Points on a hilly landscape, in no order, each with its height.
From any point a ball rolls to the lowest of the 5 points nearest to it. It stops when none of these is lower. Distance is the straight distance between rows; heights are no part of it.
J662 h=275: [ 16  -1   7   1  59 -26  22  -8 -42 -20  21]
J986 h=593: [ -4  -8 -12 -10   6  14   4  10  14  10   0]
J269 h=69: [-25 -11  20  -4 -25  27 -37  44  64   9 -20]
J297 h=71: [ 18  16 -43  -1 -15 -15  27 -14 -23  10   3]
J558 h=376: [  8 -21 -12   4  11   9   4  -1  -8 -17   8]
J56 h=379: [-15 -22  33 -14  52  24 -13   5   0 -22   7]
J979 h=338: [  9 -18  -2   8  23   1   7 -10 -22 -23  13]
J999 h=820: [  2  -3 -16  -2 -26  10  -4  11  18  12  -7]
J930 h=457: [  6 -14 -12   8  -8  11   1  -3  -3  -7   7]
J349 h=324: [  7   3   2   0  34 -14  20 -20 -33 -14  14]
J523 h=730: [-21  -2  29 -14   2  14 -15  -2  18  11   3]
J374 h=111: [ -1  -9  17 -24  86   5   7  18 -11 -12   9]
J165 h=610: [  3  11   2  17 -41  -5  -8 -17  -5   2   0]
J924 h=244: [  2  -5   1  10  10  -5   7 -21 -24 -14  13]
J669 h=267: [-10 -12  21 -23  67   9   2   7  -3  -7   5]
J741 h=185: [-19  -6  30  12 -42  18 -39  29  55  -2 -20]
J731 h=475: [ 30  -1 -46  13  -1 -24  32 -19 -42 -19  14]
J474 h=401: [-11 -12  13 -21  51  14   5   4   1   2   5]
J333 h=825: [ -3  -2 -13  -6 -10  11  -2  12  19  17  -6]
J389 h=213: [ 24 -25  -1   5  68  -4  10  20 -28 -36  18]
J208 h=192: [ 12 -19  -6 -17  78   1  13  27 -12 -14   8]
J211 h=196: [  1  23   5  29 -74 -15 -18  -4   6   5 -27]
J960 h=242: [-25  21  35   7 -44  -2 -31   8  41  14 -23]
J955 h=208: [ 15  10 -33  -5  26 -23  33 -14 -28   1  10]
J380 h=719: [-20   3  34  -9 -13  16 -20   2  26  10  -1]
J373 h=552: [-19  -9  31 -17  23  19 -13  -1  11   1   4]
J479 h=147: [ 36  -3 -30  18  17 -32  39 -22 -60 -31  21]
J842 h=318: [  7 -24 -14  -4  39   6  11  13 -10 -17   7]
J36 h=388: [ 28  -2 -44   6  19 -24  36  -9 -40 -14  14]
J353 h=226: [  8 -23 -15 -11  59   3  15  19 -10 -17   7]
J779 h=384: [  2  32   0  12 -52 -17  -2 -21  -8  20  -9]
J381 h=141: [ 10  14 -24  -6  12 -17  31 -24 -26   7   6]
J611 h=407: [  7  31 -13  -1 -26 -17   9 -24 -14  21  -2]
J728 h=126: [ -4  36   8  24 -74 -24 -13 -14  -1  13 -27]
J7 h=109: [ -4 -12  -8 -19  38  10   8  11   4   4   4]
J277 h=264: [-24  18  33   2 -36  -1 -27   6  40  20 -16]
J984 h=327: [-21  14  28  -4 -29   6 -23   1  34  24 -13]
J348 h=462: [  4  17   2   9 -30  -9   0 -27 -13   9   2]
J636 h=183: [  4  11  -4  -1   4 -11  14 -31 -27   2  10]
J48 h=130: [  9  21 -24  -7  -5 -16  27 -21 -21  18   6]
J557 h=595: [-14 -33  24  -6  10  37 -24  25  29 -12  -1]
J750 h=424: [ -7  -8  -2 -18  20  11   3   5  11  10   0]
J94 h=381: [ 26   5 -35  -4  40 -28  38  -7 -37  -7  13]
J918 h=577: [-19 -26  17  -9  -2  40 -29  31  43  -1  -7]
J140 h=355: [  2  16   2   6 -23  -8   5 -26 -15   6   5]
J807 h=496: [-17 -26  32  -9  22  30 -21   5  12 -15   5]
J109 h=286: [  3  14   3  22 -60  -5 -15  -8   5   2 -13]
J51 h=641: [-17 -20  28   3 -16  31 -37  20  38  -6  -3]
J975 h=276: [ 12 -19  -2   6  45  -2  12  -3 -28 -33  16]
J966 h=332: [-20  -3  39   8 -32  18 -34  16  36   2  -9]
J927 h=394: [ 22   8 -26  -9  50 -30  37  -4 -35  -7  17]
J403 h=632: [ -7   8  -6  -5 -29   8 -11  11  27  26  -8]
J762 h=245: [ 15  23 -36   1 -31 -19  19 -14 -20  21  -2]
J480 h=317: [  4 -11  -3  10  -4   3   0 -15 -15 -14   8]
J994 h=348: [ -3  10  -8   5 -44   1 -12  16  28  22 -20]
J861 h=215: [-12   8   2  -9 -15   9  -6   7  24  22  -6]
J786 h=283: [-12  19  -2   3 -53  -9 -16  19  42  28 -27]
J804 h=736: [  6  -5  -8  13 -30   6  -8  -2   0  -4   2]
J818 h=224: [ -4  22   1  25 -82 -18 -20   4  17   4 -36]

For each start below, name the point where the ball stops.
J558: J297
J930: J297
J966: J269
J807: J374
J927: J297
J349: J297
J277: J269
J389: J374
J165: J728
J51: J269
J786: J269
J373: J374

Two balls start at each pair of points below. Name the first point that both come to, or write never.
J979 / J662: never
J480 / J975: never
J611 / J140: J48

Call two points neighbours if one is among the 5 nearest of the other. Go from one point of each pair to the other, from neighbour to neighbour, staying as low as possible. Name the highest point that can't be avoided.
J374 / J297: J349
J297 / J479: J955
J374 / J7: J353
J269 / J861: J984
J728 / J269: J786
